A landscape with many valleys, sampled at points; each row gives a point and its height.
A ball rolls from a point to whichever of its 2 nearest points has the largest drop for the distance, and stops where none of them is lower. Distance is the straight distance between rows; heights are no part of it.
bem: [143 135  93 128 143 106 117 146 160 145 107 186 144 149 161 120  80 106
 111 112 131 133  98 103 126 130]  (h 51.9)
feve: [122 102 183 164  86 101 176 149 137 106 134  53 131 145 132 113 176  78
  91 159  87 170 132 112 172 117]  (h 58.0)
Seg: [112  99 151 123  65 131 155 118 123  86 134  76 166 148 140 151 157 130
 145 117 111 157 118  96 133 121]  (h 62.0)
Rekib: [159  98 152 116  73 124 173 116 115 169 124 161 139 109 190  64 137 143
 167 120  99 148 144 138 152 133]  (h 40.6)
vedev: [166 140 100 120 171 185 135 196 111 139  79 152  75 123  87 123  85 167
 147 135 179 136 143 150  76 133]  (h 42.5)
bop: [122  91 118 125 147 104 134 124 107 158 113 181 198 199 168 100 133 170
 116 107 122  96 139 151 169 109]  (h 50.3)
rap: [107 122 107 107 170 144 102 140 134 152 107 207 184 163 159 145 127 104
 165 120 124  81  97 155 126 114]  (h 28.3)
subo: [ 71 103  91 124  52 143 150 120 107  74 105 134 123 124 103 152 130 103
 185  78 152 176 143  80 110 140]  (h 37.4)
nekis: [185 168 120 118 135 138 112 147 132 106  87  93  93 173 135 166 148 115
 103 180 138 123 143 101  98 134]  (h 50.7)
Bisa: [ 74 117  85 157 117 133 144 147 120 128  79 166 123 119 126 145  94 114
 150  80 168 126 151 125 121 129]  (h 40.4)
vebi: [151 121 165 128 139  93 111 139 100 193 123 188 145 102 119 124 106 190
 160 135 162  89 113 162 126  87]  (h 29.0)
lavu: [177 121 189 131 145 107 133 135 149 145 145 157 102  81 161  68 127 122
 138 138  80 152 131 107 160 121]  (h 74.5)
bora: [125 137 143 151 167 106 147 130 136 130 131 133 163 118 152 116 135  93
  93 148  90 110 129 110 161 105]  (h 72.9)
Nol: [138 136 147 130 182 142  87 128 118 125 112 176 159 168 154 140 142 120
 161 127 102 103 107 151 162 102]  (h 22.8)
gat: [152 160  86 102  92 132 159 120 164 112 136  97  95 101 132 128  96  81
 120 143 112 166 118  60  97 171]  (h 54.9)
vemuz: [137 121 212 138 133 135 126 128 130 192 159 107 119  77 147  90 156 132
 147 135  93 132 153 166 177 108]  (h 69.0)
Movu: [188 156 142 135 126 107 131 159 141 116 112 101 161 155 176  94 152 113
  64 179 117 132 116  92 168 114]  (h 75.6)
losus: [ 77 124 154 155  75 125 137 135 131 143 144 110  55  57  99 154 120  99
 157 107 126 141 142 131 122 137]  (h 38.1)
Gomu: [182 169 118 138 115 124 142 147 149 166 105  89 111 128 168  91 113 158
 108 155 105 120 116 114 166 110]  (h 74.4)
Tal: [147 135 175 106 149 125  75 113  86 105 145 157  97 104 101 169 177 121
 135 164 122 159 119 131 114  98]  (h 57.2)
Funat: [187 147 149 123 198 156  75  90 119 168 172 126  84  89  86 127 118 150
 102 129 119 122 168 115 129 124]  (h 53.9)
ragi: [134 181  84 142  99 107 162 134 179 152 113 125 109 123 166 135 118  60
  99 161 137 117  81 112  89 159]  (h 79.2)
Limop: [115 125 151  88 138 106 131 100 108 134 175 187 141  70 128 141 124 131
 136 113 107 127 177 123 112 110]  (h 53.2)
Nud: [ 92 117 155 129 155 108 118 127 141  59 144 145 124 182 103 157 158  34
  84 118 119 158  95 111 151 138]  (h 39.2)
dira: [179 145 169 115 138 137 160 123 115 206 103 114 131 101 187  69 133 136
 180 151  79 116 177 165 149 110]  (h 38.0)
palib: [134 146 152 113 131 121 143 123 119 200 144 141 154  73 167 113 129 106
 161 148  99  71 144 186 108 132]  (h 70.0)
bir: [100 123 121 119 114 136 115 118 149 122 127 137 176 133 156 126 132 110
 151 115 110 117  74 119 137 145]  (h 35.7)
digu: [ 94 108  92  98 186 164  84 140 110  92 115 172 138 111 114 163  90 147
 199 106 147  99 109 142 120 122]  (h 32.9)
tomi: [100 134 127 136  84 106 154 121 105 186 163 141 150  68 109 139  81 166
 170 120 157  90 124 150  88 126]  (h 30.6)
mazo: [ 76 143 141 123  88 134 151 114 129 180 177 114 164  48 131 126 117 140
 190 101 112  84 122 176 125 131]  (h 33.2)
gef: [156 141 128 153 175 109 132 112 142 170 127 144 105 131 128  85  81 142
  90 119 109 101 179 115 140 128]  (h 76.1)
dazur: [ 96  87 106 144 169 167 115 134 117  85  99 129  56 181  81 152 167  72
 109 101 150 173 165 162 127 142]  (h 35.5)
Tago: [134 187  91 123 103 123 155 130 126 147 114  86 141  84 145 154 109 145
 134 172 134  68 108 123 119  97]  (h 32.5)
nizeg: [112 102 138 145  94 122 126  77 147 132 173  93 114 143  93 139 112 177
  90 132 156 138 108 100 126 144]  (h 40.5)
soliv: [131 120 128 134 179 188  91 159 136  82 130  84  65 109  76 129  83 167
 110 132 177 166 128 142 104 151]  (h 24.1)
Veni: [121 134 117 132 138 213  97 149 117  96 112  81  69 118  86 148 119 135
 151 131 157 163 108 124 103 141]  (h 26.8)
tamib: [110  88 149 133  67 130 138 109  84 154 111 177 115 146 163 117 198 103
 181 122 124 137 145 178 137  96]  (h 41.5)
Zin: [141 171  98 150  81 119 169 152 153 156  93  79  52 116 152 124 130  89
 107 148 114 146 129 113 114 125]  (h 77.2)
Zapa: [132  98 157  92 116  91 144  93 141  53 173 108 188 174 141 120 197  57
  96 144  94 151 127 111 145 162]  (h 64.9)
suk: [ 75  87 118 148 154 130 103 102 131 121 128 174 116 147 109 130 149 108
 142  88 129 142 135 161 162 113]  (h 45.4)
bul: [131 117 173 126  74 100 137 138 113 137 130 142 157  68 185 127 191 118
 165 158 114 141 107 170 123 116]  (h 37.2)
Zepim: [ 66 104 133 136 201 113  89 105 119 115 168 175 109 107  90 168 142 131
 117 101 141 109 143 159 146 112]  (h 47.6)
bak: [143 108 196 116 111 127  93 145  87 112 127 162  74  73 106 148 160 130
 157 139 105 180 148 106 140  96]  (h 55.9)
mun: [124  73 135 120  61  90 207 146 139  93 140  68 208 107 184  62 181  93
 138 118 104 191 139 155 150 176]  (h 63.0)
boza: [ 79 109 100 123  59 121 139  99  94  95 117 145 179 128 135 162 141 112
 175  83 149 114 140  98  94 144]  (h 36.0)
Razo: [ 75 116 128 155 158  99 112 130 102 148 109 183 170 143 129 144  95 155
 119 112 155  80 126 158 130  83]  (h 46.9)
Namuf: [127 136 105 134 139 158 112 108 167 146 168  99 139 127 108 132  73 151
 129 119 111 104 119 111 146 161]  (h 35.4)
ded: [ 84 116 123 153 106  98 149 135 137  98 116  87 137 175 116 142 126 116
  79 116 118 150 119 100 158 122]  (h 76.2)
sito: [134 102 151 102 161 142  99  98  92 147 143 178 131 148 131 132 142 139
 189 121 122 100 115 165 146 104]  (h 19.2)
Remas: [ 88 114 159 121 138  94 145  96 116 127 149 187 157  83 163 104 139 111
 157 100  97 104 170 136 153 112]  (h 54.8)
Punov: [122 145 101 127 167 153 101 113 158 104 163 124  90 133 100 131  88 117
  83 117 150 136 150 118 106 168]  (h 56.0)
bes: [ 72 120 183 159 108 124 115 136 147 120 173  89 123  88 116 136 153 102
 127 134  96 118 127 139 167 108]  (h 57.1)
Fogo: [ 98 120 143 180  97 126 133 150 133 144 100  93  93 150 136 123 135 116
  95 120 108 171 111 130 178  99]  (h 76.5)
tis: [108  98 113  97 173 152 104 118 103  62 112 161  92 140 133 148 190  97
 164 106 102 145 146 138 174  91]  (h 42.8)
selam: [101  98 131 147  78 128 128 127  88 132  92 147 210 155 170 124 171 118
 170  99 133 121 117 155 142 106]  (h 43.5)
dopup: [157 145 128 129 196 132  96 158 139 133  92 137 144 139 148 140 102 133
 145 153 120  93 113 105 158 107]  (h 30.3)
zino: [116 164 119 173  91 131 165 172 146 156  81  97 114 145 165 121 129  99
 105 129 118 122 139 132 157 102]  (h 76.9)
Bot: [153 129 108 116 141 177 114 160  97 140 108 123  78 117  43 134  81 179
 155 142 216 129 130 197  51 130]  (h 41.4)
ruz: [109 123 151 113 112 128 129 124  94 138 129 152 179  89 159 130 124 152
 207 128 116 104 111 148 152 105]  (h 31.2)
fisem: [151 116 141 131  85  98 194 156 148 109 140  42 191 117 183  76 165 109
  98 154  98 156 125 132 152 149]  (h 61.3)
nogu: [217 166  97 145 158 106 133 147 165 172 116 108 121 148 144  74 105 104
  84 142 109 128 104 101 153 135]  (h 75.0)
nepi: [147 154 125 140 140 142 110 152 144 170 124 118  65  95  66 167  91 152
 106 165 174 101 145 170  71 111]  (h 37.9)
Rabi: [144 144 190 123 139 116 130 114 125 212 185 125 155  66 160  80 167 125
 166 128  84  95 157 208 135 140]  (h 69.4)
Sil: [ 80 101 166 138 166  98 161 115 128  83 144 151 141 148 135 136 197  62
 111 103  93 126 183 128 189  98]  (h 74.7)
Tev: [ 97 109 119 107  88 113 142  91  93 160 136 132 174  94 135 147 127 172
 153 130 156  93 132 127 102 129]  (h 32.8)
nov: [ 79 100  98 157 157 165 110 169 136 108  92 161 105 125 126 115  66 121
 153  76 161 158 111 149 126 145]  (h 43.4)
gilib: [129 104 150 149 140 141 118 153 135 139  99 174 116 141 164  95 120 110
 151 101  99 152 143 126 159 121]  (h 52.8)
sigeg: [151 128 117 126 199 128  96 149 118  96  89 174 132 168 114 149 103 135
  87 140 134 117 156 116 104 131]  (h 42.3)
Kika: [136 154 117 145  57 102 178 127 173 113 160  40 140 140 113 128 149 118
  74 154 132 147 100  88 153 138]  (h 42.4)
Fasag: [132 114 107 120  86 134 134 157  99 131  77 150 223 143 189 121 154 158
 195 113 135 112  93 111 146  99]  (h 45.0)
Rar: [150 171  91 114  71 116 155 132 149 178 130  92 154 101 152  95 108 137
 177 149 148 108  71 118 111 146]  (h 58.9)
Magig: [144 126 166  84 140 119 118 121  99  58 111 194 122 161 129 142 205  80
 151 130 107 162 137  94 150 119]  (h 43.2)
vanav: [ 89 101 103 152  76 154 109 123 128  98 125 103 115 159 103 149 126 130
 128 102 160 147 101 126 102 138]  (h 24.2)
vogos: [124  94 170 133 111 110 148 125 131  93 127 124 159 156 153 113 152 109
 111 115  79 173 147 117 177 107]  (h 63.3)
dun: [166 159 120 113 228 148  87 152 115 142 116 133  83 100  82 145  71 156
 125 149 149  76 145 137 105 129]  (h 46.2)
kag: [ 79 105 118 130 122 129 119 163 111  32  90 131  81 150  91 166 161 107
 124 120 170 190 104 138 114 130]  (h 50.2)
riveb: [127 103 140 143 179  94 117 142 128 141 102 200 185 164 128 119  92 172
 143 119 134  97 110 137 158 109]  (h 48.6)
mab: [133 116  62 107 135 135 108 127 126 133  95 159 207 171 137 130  92 150
 196 110 159  86  72 105 108 147]  (h 34.7)
Zape: [100 119 112 130  88 130 123 168 137  44 113 113  91 133  92 190 129 148
  96 133 183 165 133 100 105 140]  (h 48.2)
rit: [169 160  94 126 147  92 150 144 162 169 120 131 171 133 194  82 122 108
  61 167 112 114 123 101 158 123]  (h 76.6)
Sopu: [109 123 142 129  96  83 157 119 161 121 191 129 178  79 158 100 122 108
 115 137 103 141  83  95 128 151]  (h 70.9)
Safid: [ 66 104  71 139 112 165 112 156  96  43  85 141  87 161  98 153 144 139
 136  78 194 175 122 170 108 142]  (h 51.4)
radod: [149 154 115 118  62 114 147  94 161 110 177  59 122 132 114 136 125 180
  75 167 170 139 110  85 128 146]  (h 41.9)
sapo: [155 137  90 153 131 151 111 160 142 128  91 133 142 207 119 120  87 161
 123 112 163 135  72 133 101 148]  (h 45.6)
Duki: [112 124 183 164 118 116 152 138 154 123 159  61  92  92 120 133 145  95
  83 153  89 139 137 105 182 106]  (h 57.5)
nisaz: [ 86 134 132 140  97 148 172 128  85 172 115 113 123  89 128 146 110 160
 215 116 116  97 184 156 141  91]  (h 28.4)
Tud: [124 145 135 113 179 180 112 114 133 115 158 115 106  92  87 136  88 147
 156 111 112 122 136 114 125 141]  (h 29.6)
Kamu: [124  82 133 115  70  70 183 134 114 110 153  98 205  78 189  91 177 132
 111 137 118 153 144 152 132 180]  (h 65.1)
Kevu: [122 168 139 139 124 142 122 119 126 181 129 106 115  88 126 131 111 138
 127 146 117  81 127 132 135 106]  (h 34.9)
Ber: [ 77 117 131 125 117 158 133 106  90 155 133 130  98  97  97 141 105 154
 187  82 132 114 169 158 111 119]  (h 27.1)
vevu: [141 149 186 121 212 150  87 115 126 164 172 149  76  91 104 150 112 114
 134 129 101 101 157 155 131 117]  (h 52.0)
sos: [108 151  67 121  63 130 168 124 149 133 127  99 150  88 143 136  98 131
 163 114 140 116  76  89 109 153]  (h 57.7)
pezil: [162 127 133 149 137 146 110 128 137 168 109  92 115 179 123 128 134 153
 110 163 148  95 102 147 124 127]  (h 42.2)
rom: [133 114  92 134 123 146 120 104 153 131 155  94 142 176 105 116  84 153
  74 107 134 134 116 105 124 158]  (h 38.8)
Lelag: [157 170 133 144 105 110 155 163 173 163 125 101  39  75 108 129 112  78
  89 147  99 160 153 106 110 124]  (h 77.4)
Fose: [147 135 170  89 124  91 128 106 102 115 164 156 103  54 107 158 130 137
 123 130 126 149 159  83  92 116]  (h 51.3)
pize: [134 143 138 150  96 111 153 127 166 129 161  60 166 135 141  92 127  98
  86 142 108 140  77  93 191 144]  (h 40.7)
vazo: [142 133 107 130 124 126 143 139 165 108 115 154 129 142 150 121 112  87
 114 115  76 162 112  77 127 150]  (h 55.2)
rek: [158 142 118 151 122 161 121 176 162 127 109  97  46 111 101 125  83 146
  96 140 155 182 119 107 118 124]  (h 24.6)
kogat: [144 115 133  84  81  60 186 108 127 131 179  93 190  67 178  85 142 153
 122 157 118 142 163 116 119 162]  (h 67.2)
fim: [ 82 108 120 134 156 119 120 107 132  52 146 139 112 168  92 141 151 110
  90  88 126 162 161 104 172 129]  (h 44.0)
rir: [124 141 110 134 104  97 128  99 166 148 186 112 159 108 135 114  99 121
  74 140 118 118  90  87 128 165]  (h 72.5)
deta: [111  51 170 142 117 125 160 143 119  61 138 116 235 142 162  92 192 107
 152 101  91 148 132 124 209 127]  (h 67.0)
lag: [143 157  80 137 154 188 140 132 139  69 109  88  52 116 104 145  92 122
  75 135 177 148 170 125  81 163]  (h 59.1)
kolis: [137 188  90 135 103  92 154 119 163 185 146 108 105  70 156 105 112  91
 109 159 132 125  93 121 122 145]  (h 78.4)
ner: [132 146  73 112  75 127 157 156 163  97 120 111 148 123 144 105  99  97
 131 106 124 159 102  72 131 159]  (h 56.3)
Nezu: [161 138 157 161 121 124 152 141 153 176 123 114 124 100 176  73 137 112
 116 159  90 151 124 123 170 111]  (h 73.9)
nid: [160 175 109  98  86 153 111 130 150 110 132  96 118 125 119 153 109 141
 161 142 146 127  72  94  73 148]  (h 60.6)
Bod: [109  96 184 121  76 115 118 123  95 162 150 153 112  98 138 114 175 142
 157 146 126 151 100 154 124 102]  (h 33.7)
Paba: [172 138 158  54 139 125 105  79 105 144 171 155 144 107 118 131 132 166
 166 151 129 107 149 121  83 108]  (h 19.4)
zaso: [179 155 109 140 172 116  86  94 167 143 154 142  99 122  93 130  79 132
  65 136 162 109 135 110  77 164]  (h 54.0)
ziren: [130 114 185 127 137 118 123 134 121 118 109 158  81 105 142 136 147  91
 133 136  93 161 153 133 143 110]  (h 54.5)
fut: [185 154 112 106 108  99 142 101 143 173 127 102 149 172 153  92 132 182
  79 156 144  98 149 106 106 124]  (h 50.0)
nar: [193 168 111 136 131 132 100 140 149 164  94 113  94 180 112 129 103 169
  95 149 163 114 110 127  81 130]  (h 42.9)
ziz: [124 179  74 128 106 109 146 141 141 139 102  99 153 115 116 152  85 180
 140 152 177  93 106 101 111 124]  (h 29.2)
zemok: [176 145 177  86 146 114 105 102  99 175 139 170 163  92 160 128 156 151
 132 158 125  90 146 151 116 118]  (h 22.4)
gida: [165 151 158 108 152  93 119 148 112 200 142 159 139  80 143 122 104 152
 132 177 125  74 114 155 129  84]  (h 26.3)
memut: [113 128 102 158 128 114 116 155 161 152 106 165 156 160 131 123  90 126
  95 112 162 132  47 127 100 133]  (h 48.3)
nedat: [171 147 116 109  96  87 135 129 126 152 114 147 129 131 145 143 112 182
  95 152 156 122 134 107  76 121]  (h 48.8)
big: [ 59 131 130 155 121 156 114 153 145 113 128  89  96  78  92 164 112 130
 151 115 131 142 105 137 116 126]  (h 39.9)
Faru: [138 121 160 116 116  90 163 115 146 103 138 110 185 172 166  91 173  82
  82 137  88 138 131 109 149 125]  (h 64.2)
Ros: [123  97  96 113 169 173  96 137 110  85  91 157 103 250 104 129 157 146
 115 102 177 149 142 177 108 141]  (h 47.2)
pum: [133 153 106 174 133 152 137 157 172 175 106  78  65 120 104 124  92 114
  88 159 149 128 127 139 126 115]  (h 29.1)
Tefu: [108 124 174 141 164 135 127 100 165 156 162 137 161 126 165  94 145 101
 129 141  82 101 115 141 172 133]  (h 71.7)
mufe: [ 95 116 148 157 176 102 125 128 136  83 135 155 124 111 123 133 148  73
 107 122  80 138 149 106 198 101]  (h 74.0)
kurok: [120 127 116 117 126 124 111 118 125 138 105 169 226 161 168 120 119 110
 189  95 131  80  78 144 129 136]  (h 32.3)
telad: [ 93 121 109 106 171 202  78 111 121  97 166 122  94 112  71 151 100 159
 172 101 141 142 134 161 103 162]  (h 24.7)
Fosaf: [145 131 122  92  64  94 136 130 123 104 130 147 158 113 153 149 137 173
 125 144 168 121 122  75  81 144]  (h 46.8)
Zan: [201 143 164 131 168 113 113  97 111 167 165 109 113  79 117 112 136 142
  69 160 100 105 179  98 150 126]  (h 55.4)
Nele: [141 125 136 103 110 149 150 113 110 178 101 148 137 151 170  94 127 146
 176 125  93 110 163 157 128 120]  (h 39.1)
bef: [ 70 118 147 157 130 115 125 100 127 136 160 150 140 107 126 139 153 118
 129 118 101 114 145 142 142 124]  (h 56.2)
Kana: [ 95 118 108  84  80 113 143  91  85 104 138 133 198 110 164 139 171 139
 173 122 138 103 138 127 101 126]  (h 34.4)
tubo: [ 90 110 145 135 103 133 125 111 159 109 173  83 156 139 126 129 141  93
 122 124  98 139  61 105 162 150]  (h 38.7)
Giker: [158 171  92 128 133 143 112 108 169 160 162  66 129 156 136 114 133  87
  97 148 110  96  86 121 116 171]  (h 74.2)
kuno: [ 90 108 133 115 141 111 134 105 101  46 143 130 170 169 123 159 205  92
 115 113  95 133 164 138 196  99]  (h 75.1)
sof: [ 71  93 118 140  93 128 128 101  86 154 122 180 147 137 135 132 168 134
 188  85 133 121 142 151 131 112]  (h 42.6)
zopu: [155 136 119  91  93  73 144 114 146 133 191 116 192  84 175  83 149 160
 100 148 120 129 101 106 142 136]  (h 68.9)
Debo: [156 124  98 116 221 142 101 144 120 144  75 181 109 186 117 115 102 131
 122 130 151 116 157 167 108 139]  (h 45.5)
sina: [191 160 127 120 153 145 130 118 134 103 127 102  69 119 110 158 131 117
  97 157 129 151 170  89  98 156]  (h 52.2)
Rufi: [ 74  87  66 147 100 164 133 115 102  99  86 159 125 159 114 132 112 125
 171  54 165 150 147 113 107 156]  (h 38.6)
Luzer: [166 162 142 107 116 107 153 129 112 135 103  95 163 115 169 143 165 129
  97 178 112  87 180 131 128 105]  (h 57.9)
zot: [ 76 116 133 152 164 174 108 137 128 118 120 138  81  98 105 140 100 110
 177  84 145 137  96 151 145 132]  (h 42.7)
sigi: [ 89 102 111 116 125 127 155 120 101  55 122 121 162 210 125 157 172  81
 101  76  98 138 170 120 156 125]  (h 75.4)
vako: [124 133 111  98 168 178  98 149 110 104  94 129  84 117 101 165 110 124
 183 133 135 132 118 144 103 125]  (h 29.3)
mogeb: [171 156 160 131 194 146  98 117 135 190 137 139 100 101 136 133 125  95
 131 152  77  94 131 137 149 103]  (h 50.4)
nire: [ 75 139  92 146 135 132 130 136 155 129 130 108 189 131 141 149  84 146
 104 120 121  68 119 126 153 127]  (h 41.3)
Zuzot: [139 112 145  92 129 118 111 134 101  54 116 164  83 133  88 170 146 131
 145 128 160 175 130  98  93 148]  (h 46.6)
tet: [112 113 173 119  84 112 140 106  92 112 122 154 150 109 146 128 219  98
 182 122 111 151 145 155 125 114]  (h 40.3)
Laba: [177 169 157  97 124 117 155 154 123 203 134 110 116  46 167  78 120 132
 173 143  88 126 139 143 142 110]  (h 36.8)
Pizi: [159 155 102 122 196 113 111 149 129 139 105 159 151 143 130 163  91 170
 105 152 162  86 131 114 105 111]  (h 37.5)
Biki: [ 83 110  96 125 128 153  79  94 113 102 145 134 110 122  79 173 114 132
 143 100 146 132 110 141  87 148]  (h 20.9)
Duve: [ 84 110 131 161 165 174 122 118 113 117 100 111  58 165  97 148 142 112
 134 108 117 132 157 184 136 108]  (h 34.1)
somum: [190 138 150 115 202 148  93 140 120 181 119 130  89 134 103 138 104 133
 139 166 127  90 118 146 109 114]  (h 48.7)
zul: [145 137 122 106  79 137 132 117 138  95 139  74 135 146 130 138 143 138
 133 137 127 122 102  88 114 153]  (h 61.4)
Buki: [ 98 119 148 122 110 128 135 128  94 190 159 160 133  93  92 130  91 170
 223  83 140 104 116 155 107 119]  (h 28.5)
tudug: [115  81 182 157 107 133 152 134 132 123 152 132 206 140 173  66 167 124
 152 117  88 155 121 160 205 110]  (h 67.8)
Pov: [133 120  87 118 166 154 121 126 101 131  69 180  94 210 131 118 145 128
 126 108 132 130 168 173 119 130]  (h 46.5)
Lurur: [157 130 124 102 139 123  98 109 108  93 153 163  80  88  75 161 115 160
 120 139 136 164 143 105  87 129]  (h 48.9)
kav: [100 126 107 167 166 162 123 137 128 148 143 108  67 119  67 141  73 161
 119 123 162 114 148 182  97 123]  (h 35.1)
Fasa: [100 120 159 131  52  72 168 128 127 122 130  79 136 139 133 130 177 106
  83 155 126 150 133 118 140 117]  (h 58.5)
nop: [170 114  94 130 192 177 112 129 142  90 135 122  82 146  77  79  65 133
  67 122 154 143 155 139 105 182]  (h 57.4)
maz: [146 144 116 138 130 142 106 144 144  65  99  98  92 206 120 159 155 108
  82 124 151 153 118 109 106 135]  (h 49.5)
pezo: [160 119 132 105  68  91 144 122  99 133 122 163 192 113 181 106 146 167
 144 135 137 134 126  89 114 129]  (h 44.5)
rituk: [165 136  85 155 175 197 106 148 153  77 121 110  71 131  71 121  90 139
  32 150 199 137 155 146  65 182]  (h 58.3)
binot: [152 171 102 121 117  93 134  72 171 147 181 110 146 139 151 128 142  85
  64 150 119 101  86  91  90 157]  (h 73.6)
mosim: [126  99 144 140 123 126 140 125 108 136  90 186 164 178 161  91 127 155
 135  92 100 149 148 116 181 112]  (h 51.2)
ror: [115 128 134  92 188 117  89  90 113 149 176 185 117  71 104 149  88 127
 133 122 120  84 148 131  99 134]  (h 55.7)
Bisup: [100 100  81 111 132 135 129 121 102  43 105 141 105 186  70 160 155 119
 105  87 152 175 178 114 122 146]  (h 45.7)
Ribip: [164 113 145 117  61 104 154 140 126 142 104 148 131 142 168  71 126 137
 142 124 122 161 121  96 126 152]  (h 42.1)
mafam: [101 106 143 127  97 131 176 126 119  55 120  99 136 170 120 126 156  90
 166  93  88 167 142 101 171 112]  (h 62.6)
tisun: [168 140  84 161 164 116 132 132 161 194  92 125 122 171 138  82  80 149
  82 128 121 113 124 122 162 128]  (h 75.5)
pavi: [167 132 126 129 141 155 101 174 110 115  92 103  51  88  73 121  91 190
 117 162 174 161 126 128 112 119]  (h 20.4)
Nevep: [148 117 145  87 144 151  95 103  93 154 149 152  95 137  99 136 127 175
 175 121 124 117 152 141 102 121]  (h 17.2)
nago: [151 130  97 147 140 159 135 161 138 164 125 103  89 128  38 152  69 187
 131 171 203  92 103 184  77 138]  (h 40.2)
fonit: [172 158 146 108 125  95 151 116 125 162 148  99 137  87 176 110 132 154
  71 163  93 110 186 110 137 124]  (h 56.8)
kov: [125 158  75 141 107 130 122 160 151  99  98  93 117 127 109 148  82 193
  98 134 189 138  96 105  92 133]  (h 29.9)
Tanos: [170 165 121 133 134 139 124 160 161 125  76  88 145 184 160 107 115 129
 100 135 107 128 111  96 164 106]  (h 74.9)
vufi: [ 83 129 124 182 146 167 123 157 142 145 102  98  57 142  84 152  99 130
 102 118 123 134 144 162 128 122]  (h 32.4)
nir: [109 135  88 146  99 147 136 157 129  95  91  77 108 170 101 151  94 142
 122 100 158 148 125  83 108 139]  (h 26.6)
doda: [100  96 136 143 179 119 110  93 152  90 151 144 122 176 103  99 147  75
  81 105  99 156 124 111 150 160]  (h 41.8)
kunen: [153 126 132 119 139  99 151 113 147 161 159 142 109  88 142  99 101 139
 119 117 105 123 141 100 139 150]  (h 75.3)
zimo: [129 125 135  91 119 136 113 111  96  64 118 161 126 161 126 189 191 122
 160 124 143 155 128 109 106 124]  (h 45.1)
bute: [120 119 122 156 165 178  92 145 116 153  91 129 128 142  98 136  87 173
 171 130 143 119 100 143 132 103]  (h 39.6)
nunos: [121 151 164 130  95 122 144 150 123 207 181  97 129  44 126  92 110 151
 173 132  94 106 125 156 126 112]  (h 35.0)
zaz: [108 132  82 129 143 138 122 123 137 145 114 138 187 167 113 143  62 155
 135 114 149  84 101 124 118 133]  (h 37.3)
zagom: [183 164 118  96 134 130 134 113 144 140 139 114  71  78 137 132 128  89
 114 155 113 142 140  82  67 167]  (h 53.6)
Zela: [ 98  88 116 141 128 144 120 132 133  62 113 145 103 197 101 161 163  45
  92 102 121 171 122 136 109 136]  (h 37.1)
Sozab: [ 92 100 190 167 137 128 153 130 115 151 146 114 149 113 162  79 166 147
 144 131  77 136 156 178 194 103]  (h 68.5)
zar: [146 132 137 130 154 184  72 129 124 146 128  87 107 157 110 140 133 142
 156 147 129 112  84 152 117 112]  (h 41.2)
Vol: [146 183 123 144 109 125 137 125 160 194 161 101  58  45 112 126 101 116
 121 137 120 147 117 122 105 132]  (h 77.8)
rora: [ 94 120  90 146  88 154 135 140 110  38  94 107  89 191  90 176 148 137
  96 107 179 176 157 113  84 157]  (h 46.7)
gib: [111 105 131 138  96  88 170 145 120  57 114 113 140 206 117 146 144  81
  68  91 118 176 160  77 145 126]  (h 75.7)
deni: [167 193  68  82  82 126 145 119 148 154 126  99 115 100 159 130 116 120
 159 154 140 102 102  91  67 139]  (h 59.7)
novu: [154 118 110 119 160 153  90 145 125  56  94 152  95 226 104 138 139 134
  61 114 174 179 141 141  99 154]  (h 48.1)
mok: [111 131 159 109 144 129 131  90 129 146 170 122 167  76 162 117 137 110
 150 145  77  83 112 159 129 135]  (h 70.8)
Lagu: [ 72  89 118 119 188 121  94  95 118  94 129 186 110 169 126 157 207 105
 159  86 121 120 142 163 202 100]  (h 43.8)
fom: [ 79 117 129 147 131  92 104 125 146 125 142 147 182 158 136 148 117 126
  77 117 132  84 123 134 139 104]  (h 44.9)
Sasi: [ 93  84 159 125  99  96 169 116  82  61 156 119 237 162 159 105 216  89
 143  94 102 153 151 154 178 132]  (h 66.3)
muf: [108  84 145  98 108  98 140  81 125  90 177 125 215 170 153 126 205  93
 105  86  95 145 130 140 167 133]  (h 65.6)
Pimo: [148 141 130 150 179 104  88 108 130 177 156 149 104 108  89 149  86 181
  79 152 162  95 131 123 108 139]  (h 52.1)
kezo: [113 112 163  89 144 139 125 105  98  75 149 163 121 121 129 144 203  78
 194 101  92 155 143 131 170 124]  (h 41.6)
pif: [142 100 176 153 105 114 114 120 108 162 115 168 154 115 140 114 133 160
 141 139 141 131  91 154 145 105]  (h 31.3)
lenav: [100 113 116 137 184 162  91 143 127 135  98 168 156 123 123 133  79 170
 203 118 121  76 120 135 155 102]  (h 36.9)
tused: [114 112 136 142 188 110  89 110 107 125 142 181  93 112  79 149  95 154
  79 137 149 102 161 135 118 111]  (h 50.1)
Zumok: [ 93 127 127 127 100 135 140 141  73 187 109 130 169  95 134 143 124 172
 220 115 143  66 125 171 140  83]  (h 29.4)
Beg: [184 163  85 140 129  98 119 149 157 172 102 111 148 219 127 120 104 149
 112 157 171 105  59 126  85 141]  (h 44.1)
Nodif: [147 127 151 141  41  71 179 142 138 117 120  85 174 151 180  90 196 111
  91 154 124 167 115 122 123 156]  (h 59.8)
Sedif: [212 130 104 110 218 171 112 171 120 140 105 119  84 121  71 114  68 173
 123 167 181 104 132 137  68 150]  (h 43.6)
nel: [115 147 152 133  91 122 147 123 131 150 140 117  85  82 126 147 133  92
 127 148 124 124 130 156 112 110]  (h 36.7)

Where does a ball stop that starts at each point below?
binot | kezo
zino | Nevep
vazo | pavi
tudug | Nevep
Giker | kezo
bop | Nevep
nedat | Ber
sos | Nevep
fonit | vufi
